Each row is a point on a landscape with many valleys, with its height.
A ball rolls from a point to whichever of its 2 nearest points has the largest drop for the distance, and stops where none of them is lower. Distance is the straight distance between rows; heights are no part of it.
z124 height 57.1: [ -1   4 -12  18  -1  -7   0   3  17  -3 -11   7 -19  -4  -1   1   9  -4
 -11 -16  11  26]
z70 height 34.1: [ -6  -4   5 -10   9 -10 -13   1 -10 -16   2 -18  30   0   2 -15 -13  -7
   2  29  -1 -33]
z234 height 64.8: [  0 -17   6   9   4  -9   6 -26  15  14   3   0  -3  11  -1   6   8  -1
   3 -12  -4 -28]
z264 height 65.3: [-12  17   5   4   3  -1   4 -19 -14 -17  -2  15 -14  -4   4   8  26  24
   2   1 -18  -1]
z996 height 45.7: [-15  -7   9  12  20 -13 -12  -5   5  -7  -3 -17  13  12   1   4   6 -31
 -21  -3   2 -13]
z605 height 61.8: [  9  -4 -34 -15   2   3  -5  32  -1  -6  10   4 -27  -1   7 -13  -2 -12
  14 -12   3  33]
z873 height 52.0: [  6  12 -24  10   0 -18   5   6  23  -9 -15  16 -19 -23   1  -3   5   5
  -4 -15  13  38]
z394 height 53.9: [-19   2  16   2  -9   9   7   7 -15  -6   9  -7  -2   3  -4  -4  13  -4
  -7   8 -16  -2]
z530 height 41.2: [ -4 -10  23  -1   2   7   4  -6  -1   6   3  -8  18  10  -7   6 -11   0
   1  11   1 -21]
z337 height 71.0: [ 15 -13  -9 -13 -13  -8 -17  -5   3   9  -3  -5  10  -3   2  -1 -18  -3
   3  10  12 -27]
z112 height 32.6: [ 14 -10  12  -5 -11   6  13 -19  12  25   1   0  14   3  -2   6  -8  15
  15   0   0 -30]
z492 height 61.5: [ -3  13  -7   9  -8   0   6 -21  -6  -2  -8  17 -15 -13   3   6  20  21
   4  -9  -5   6]
z500 height 48.0: [-9  5 15 12 -1 16 21 -7  1  6 -2  9 -3 -1 -8 14 13 15  3 -6 -3  9]
z189 height 60.2: [-12  11  11   6 -18  12   9   2 -13  -5  -8   2   1 -15  -5   9  14   9
 -10   8  -9  14]
z834 height 61.2: [ -8  11   7  -7 -17  17  18   8 -23   7  14  -1  -7  -1  -5 -10   3  13
  10   4 -22  -3]
z455 height 54.7: [ 21 -14 -11  -5  18 -14 -23  12  22   9  -9 -13  13  14  14   4 -25 -37
 -10  -9  23  -3]
z520 height 49.8: [  9 -12 -24   0  17 -13 -27   9  18  -1 -11  -5  -1  10  15  -1  -5 -32
 -11 -15  17   0]
z818 height 71.6: [  6  -4 -13 -14 -12   3  -6   9 -12   5  12  -1  -8   4   1 -16  -9  -1
   9   0  -5  -8]
z595 height 64.1: [ 10  -9 -27  -3 -11 -12 -19  -8   5   2  -2   7 -23  -3   9  -5   9 -11
   2 -18   0  -2]
z907 height 56.3: [ -6  18   0  14   2   0  25 -17   2 -11  -5  20 -17 -15   0  11  23  33
   1  -9  -5  23]
z435 height 70.1: [-13  -1  28   2  11  21  22  -1 -14  -2   7   1   4   7 -10  10  20  18
   9   8 -24  -2]
z341 height 45.8: [-13  -1  19   3  11   5   0 -11  -4   3  -6   3  14   4  -5  15   5   6
  -3   8   3  -8]
z287 height 60.3: [ -5   8   1  15   7  -6   5 -29   8  -5 -18  20 -14  -5   7  16  24  24
  -5  -6   1   3]
z130 height 68.6: [  8 -16  -6  -4  -6  -6  -4 -16  11  15   2  -2   1   4  -4  -2  -8  -2
   8  -8   2 -28]
z607 height 74.9: [  0   9  -5 -12 -19   9  -2  11 -17   3   2  -1  -1  -9  -1  -8  -5   9
   2   9  -1  -1]
z335 height 56.6: [ -9   4   3  18  15  -4   4 -18  10   4 -13  11  -7   5  -2  15  14   6
 -12  -7   9   7]
z482 height 29.9: [ 39 -20  15 -17   1  -6 -13  14  11   9  12 -14  17  22   2  -3 -45 -16
   0  14  17  -7]
z513 height 50.5: [-11  -6   7   3  -8   1  -8   7  -9  -6   9 -16  -2   4  -1  -7   1 -22
 -14   2  -6  -8]
z725 height 36.2: [  3  12 -26  -3  20  -1 -24  13  -9 -23  -4   1   0   3  13 -16   1 -18
  -5  -8  10   7]
z788 height 36.0: [ -9 -11  10   3  19   1  -2  -4   6   8   2  -9   9  16  -3   3  -9 -11
  -4   0  10 -13]
z256 height 42.9: [-12  -9  17  -3  24 -12  -8 -12  -3  -7  -2 -21  40   2   1   3 -12  -7
  -1  26   5 -34]
z425 height 35.6: [-11   6  -3   8  10   8   1   4  -5 -11   4   6 -13   5  -5  -4   3   0
  -2  -6   3  17]
z437 height 43.9: [ 25 -15   7 -14   5   1  -9  11  10  15   3  -1  12  16  -2  -1 -36  -4
   5   7  23  -7]
z325 height 72.6: [  9  15 -21 -16 -28   2  -8  16 -16   8  -6   2  -7 -20   0  -6  -7  10
   8   2   3  17]
z374 height 56.0: [  0   6 -17   0   2   6  -8  29  -3 -12   3  -4  -9   0   2 -15  -8 -18
  -5  -9   7  24]
z672 height 71.2: [  1  20 -20  -8 -13   3  13  11 -13   4   8   7 -17 -12  -5 -12  -3  16
  16  -4  -7  25]
z721 height 64.4: [  1   9 -28  -9  -4  -2  -2  16 -10 -12  10   8 -28  -5   3 -19   6  -4
  10 -14  -9  26]
z579 height 52.8: [-10   8 -10  11   6 -13 -14 -15  -3 -15 -13   9 -11  -4   8   4  18  -2
 -16  -5   4   4]
z272 height 24.1: [ -7   0   1  -9  -4  -3 -13   0 -20 -10   2  -9  12  -5  -1 -13  -1  -3
  -4  20  -6 -24]
z682 height 41.3: [ -1   6 -24   7  31 -10 -25  -2   8 -16 -13   6   1   9  14  -6   3 -20
 -13 -10  17   8]
z974 height 73.1: [  7 -13  42  -9  -6  14  19  -9  -2   9   7 -11  44  -3  -2  17   2  19
  17  30 -28 -38]
z231 height 56.4: [ 12 -13 -21  -4  14   0  -9  13  19  10   0   8 -17  10   3  -3 -10 -12
   7 -14  17  15]
z719 height 50.7: [ -7  13  -5  16   8  -7  18  -5  10 -12  -2  15 -22 -14  -8   2  11  16
  -1 -15   4  31]
z867 height 64.6: [ -5   5  16 -11 -17  14  12   4 -21   4  17 -10   6  -2  -4  -7   6   7
   6  16 -31 -20]
z349 height 75.2: [ -2  15  -3   1 -16  12  23  -3 -10   4   8   9 -18  -8  -6  -4  11  18
  11 -12 -13  15]
z967 height 55.9: [  7  10  -4   0  -2   7  -8   9   3   4 -15   8   3  -5  -3   3 -13   4
  -5   8  23  16]
z869 height 45.6: [ -4  -5 -13   7  21 -19 -21 -13  14  -2 -11   1  -2  12   8   0   2 -23
 -13 -13  12  -8]
z847 height 41.5: [  2   5   7  10 -13  16  26   6   8  14   0   4  -8  -7 -11   6  -3  12
   1 -11   5  21]
z315 height 66.2: [ 21  -8 -22 -21 -13  -8 -30   6   1   5  -8  -2   1  -7   8  -3 -15 -12
   2   3  15 -10]
z829 height 51.6: [ 23 -23 -15 -15   5   4 -15  21  11  10   6  -4 -10  13   2  -5 -23 -19
   8  -5  13   5]
z274 height 48.5: [ -7 -16  26   4  14 -21   2 -18   6   4  -1 -27  48  -2  -4  16 -11  -7
   3  26  -6 -35]
z356 height 49.0: [-16  -2   5  14   7 -12 -12 -13  -1 -10 -10  -7   0   2   4   6  15 -14
 -20  -2  -2  -8]
z397 height 61.0: [ 13   1 -20 -10 -10  -2 -18  16   4   4 -14   5  -3  -9   6  -2 -12  -6
  -1   0  20  14]
z180 height 44.2: [ 37 -26  -3 -22   0   3 -19  26  14   8  10 -15   3  18   6  -4 -35 -26
   0   6  12   2]
z591 height 60.5: [ -6   4  -2  17   6  -6 -12   4  14  -4 -12  -2  -3   2   0   5   4 -19
 -22 -12  12  15]
z290 height 52.3: [ -3 -15  26   1   7 -16   4 -28  11  18  -6 -16  37   1  -1  20 -10   4
  -1  15   2 -37]
z293 height 57.0: [ -7  12 -14   0  -1 -13 -14 -20 -14 -18  -3   9 -12  -2   8  -4  15   7
  -2  -2  -8  -8]
z387 height 59.3: [ -1  -7  22  -3  -1  12  15 -21  -1  12   0   1  19   3  -3  11  15  16
  15   4 -16 -31]
z444 height 43.2: [  3 -18  30  -9  11   4  12  -4   4   3  19 -15  36  16  -7  -3 -23  15
  18  30  -8 -36]
z29 height 42.4: [-14  14 -10   3  -5  -2  -4  15 -18 -21   9  -2 -20  -3   2 -16  11 -13
  -8  -6 -11  17]
z97 height 40.6: [ -9  10  -7  11   2  -5   5  -9  -5 -17   6   9 -28   2   4  -6  17   7
  -4 -13 -11  16]
z177 height 59.0: [ 13  -2 -26  -6  11   4  -8  28   9  -5  -1   7 -11   0   3  -7 -10 -15
   5  -9  19  31]
z508 height 67.7: [ -3  -7  28  -4 -19  13  21  -8 -14   4  12 -11  13  -5   0   2  20   7
  11  11 -40 -34]
z675 height 50.6: [ -8   7   7   5  14   7  -4   1   0  -3 -13   4  11   2  -3   8  -2   2
 -11   8  20   8]
z715 height 55.8: [ -2 -11  31  -3   8   3   8 -23   5  15  -7  -2  37   2  -4  22   3  12
   9  15  -7 -33]
z161 height 41.4: [ -5 -14   0   3  21 -19 -10  -9  10   2   2 -16  17  12   0   0 -12 -27
  -7  -1   8 -25]
z215 height 67.9: [-12   5  19   4   1  11  17 -18 -15  -6   1  10  -5   0  -2   8  27  17
   7   2 -27  -8]
z904 height 40.2: [ 13  -4 -22   3  -6  -1   7  15  21   7   1   8 -25  -9  -7  -2  -3   0
   8 -22   8  34]
z191 height 40.7: [ 11   2  15  -7 -19  18  11  -7  -3  19  -1   4  13  -1  -3   7  -7  23
   9   9   1 -15]
z689 height 60.4: [  8 -14 -20  -1  -2  -7 -16   0  12   9  -4   2  -8   4   1  -3  -6 -13
   0 -12  12  -5]
z671 height 47.2: [ -3   9  14  -1 -18  21  17  -4 -11  11  -3   7   5  -9  -5  11  10  24
  10   4 -10  -3]
z979 height 52.5: [ -5   7  14  23  10   6  20 -13  12   8 -14  13  -9  -7  -6  23  19  18
  -6  -8   2  20]
z887 height 51.4: [  0  -6  30 -14   4   8   8   6 -13  -2  16 -11  37   9  -4  -7 -13  21
  15  42 -18 -32]
z34 height 56.9: [ -9   6  12   6 -16  15   5  16 -10  -1   2  -7  -2  -1  -6   2   1  -4
 -11   6  -2  14]
z598 height 30.2: [ -4   5 -12  -6  12   3 -16  15 -16 -18   5  -6   6   4   6 -21  -1 -19
  -3   4   1  -3]
z114 height 30.6: [-8 -7  6  5  9  6  6  1  5  5 10 -1 -9 16 -9 -1 -1 -7  1 -9  3  2]
z278 height 67.8: [ -8 -15  16   8  13 -17   5 -27  16  22  -6  -6  12  13  -1  21  -1  -7
  -2  -7   1 -27]
z149 height 53.1: [ -4  15 -26   8  15  -2  -7  25   3 -26   0   4 -14  -2  10 -16   5 -19
  -7 -18   4  35]
z640 height 68.1: [  9  -3 -29 -19 -12  -4 -15   6  -9   1   4   8 -20  -4   5 -13   0  -3
  13  -8  -5   3]
z370 height 70.2: [  1  -6  36  -8 -17  21  20   0 -10  10  12 -14  24   0  -4   5   0   9
   6  26 -27 -31]
z787 height 68.5: [  7  12 -20  -1 -28  -4  -8   8   0   4 -14   7 -12 -25   2   2   3   3
  -6  -7   7  23]
z294 height 46.0: [  5   7 -21   4 -17  -9  15  15  12  -4  -1  10 -22 -25  -6  -3   3   5
   1 -18   4  43]
z82 height 23.5: [ 15 -16  21  -7   0   5  11 -13  14  23  10  -5  23  16  -6   3 -24  13
  12   8   8 -29]
z225 height 67.6: [ -5  22 -23  -6  -6  -7  12   6 -15 -14  12  11 -28 -16   2 -15   9  16
   9 -11 -13  31]
z203 height 32.5: [ 14  -1 -10   2 -19  10  14  15  13  14   1   7 -15 -11  -7  -2 -12  10
   8 -10  10  26]
z752 height 52.9: [ 20  -5  17  -7  -6  11   1   6   2  12   2  -1  11  11  -3   2 -30  13
   1  10  16  -4]
z428 height 36.9: [-16  13  -5  -4   3  -1  -7  10 -27 -22   8  -4  -5   4   4 -18   8  -7
  -7   9 -11  -2]
z688 height 64.3: [ -4  18  -3   4 -29   3   8   4 -10   1  -8   4  -8 -24  -2   2   8  11
  -8  -2   2  28]
z822 height 45.5: [-11  18 -13  16   5 -16   7  -1   3 -30  -2  12 -25 -12   5  -5  17   9
  -9 -13  -4  35]
z628 height 46.7: [ -9   1 -10   5  -9  -5 -13   2 -10 -11   8  -6 -18   1   1 -11   9 -18
 -10  -9 -12  -4]
z808 height 57.2: [-19  14  13  -2  -8  11  13   8 -30  -8   9  -2  -4  -4  -3  -4  18  10
   0  16 -30   3]
z839 height 63.8: [ -2   5   0  11  25  -8 -11   7  22   7 -17  -3   5  12   7   8  -9 -21
 -23 -13  27  18]
z618 height 61.9: [ -8 -11  15   6   4  -2   8 -28   1   4   4  -4   7   3  -2  11  17   3
   3   1 -16 -29]
z811 height 50.0: [ -3  18 -21  13  -2 -13  -4  14   4 -26  -3   7 -18 -17   5 -11  10  -8
 -11 -15   6  43]
z98 height 34.4: [  6 -18  36  -7  15  -2  10 -12  12  18  12  -7  41  24  -6  11 -29  17
  11  22   4 -30]

For each start below, name the point where the ball stops.
z672 | z822
z618 | z272
z974 | z272

Call two points neighbours if one is among the 2 nearest of the other. Go from one point of each pair to the other, from neighbour to neighbour, staying as low as possible. Name the highest point that can't be avoided.
z482 / z82 | z752
z203 / z114 | z177
z82 / z203 | z500
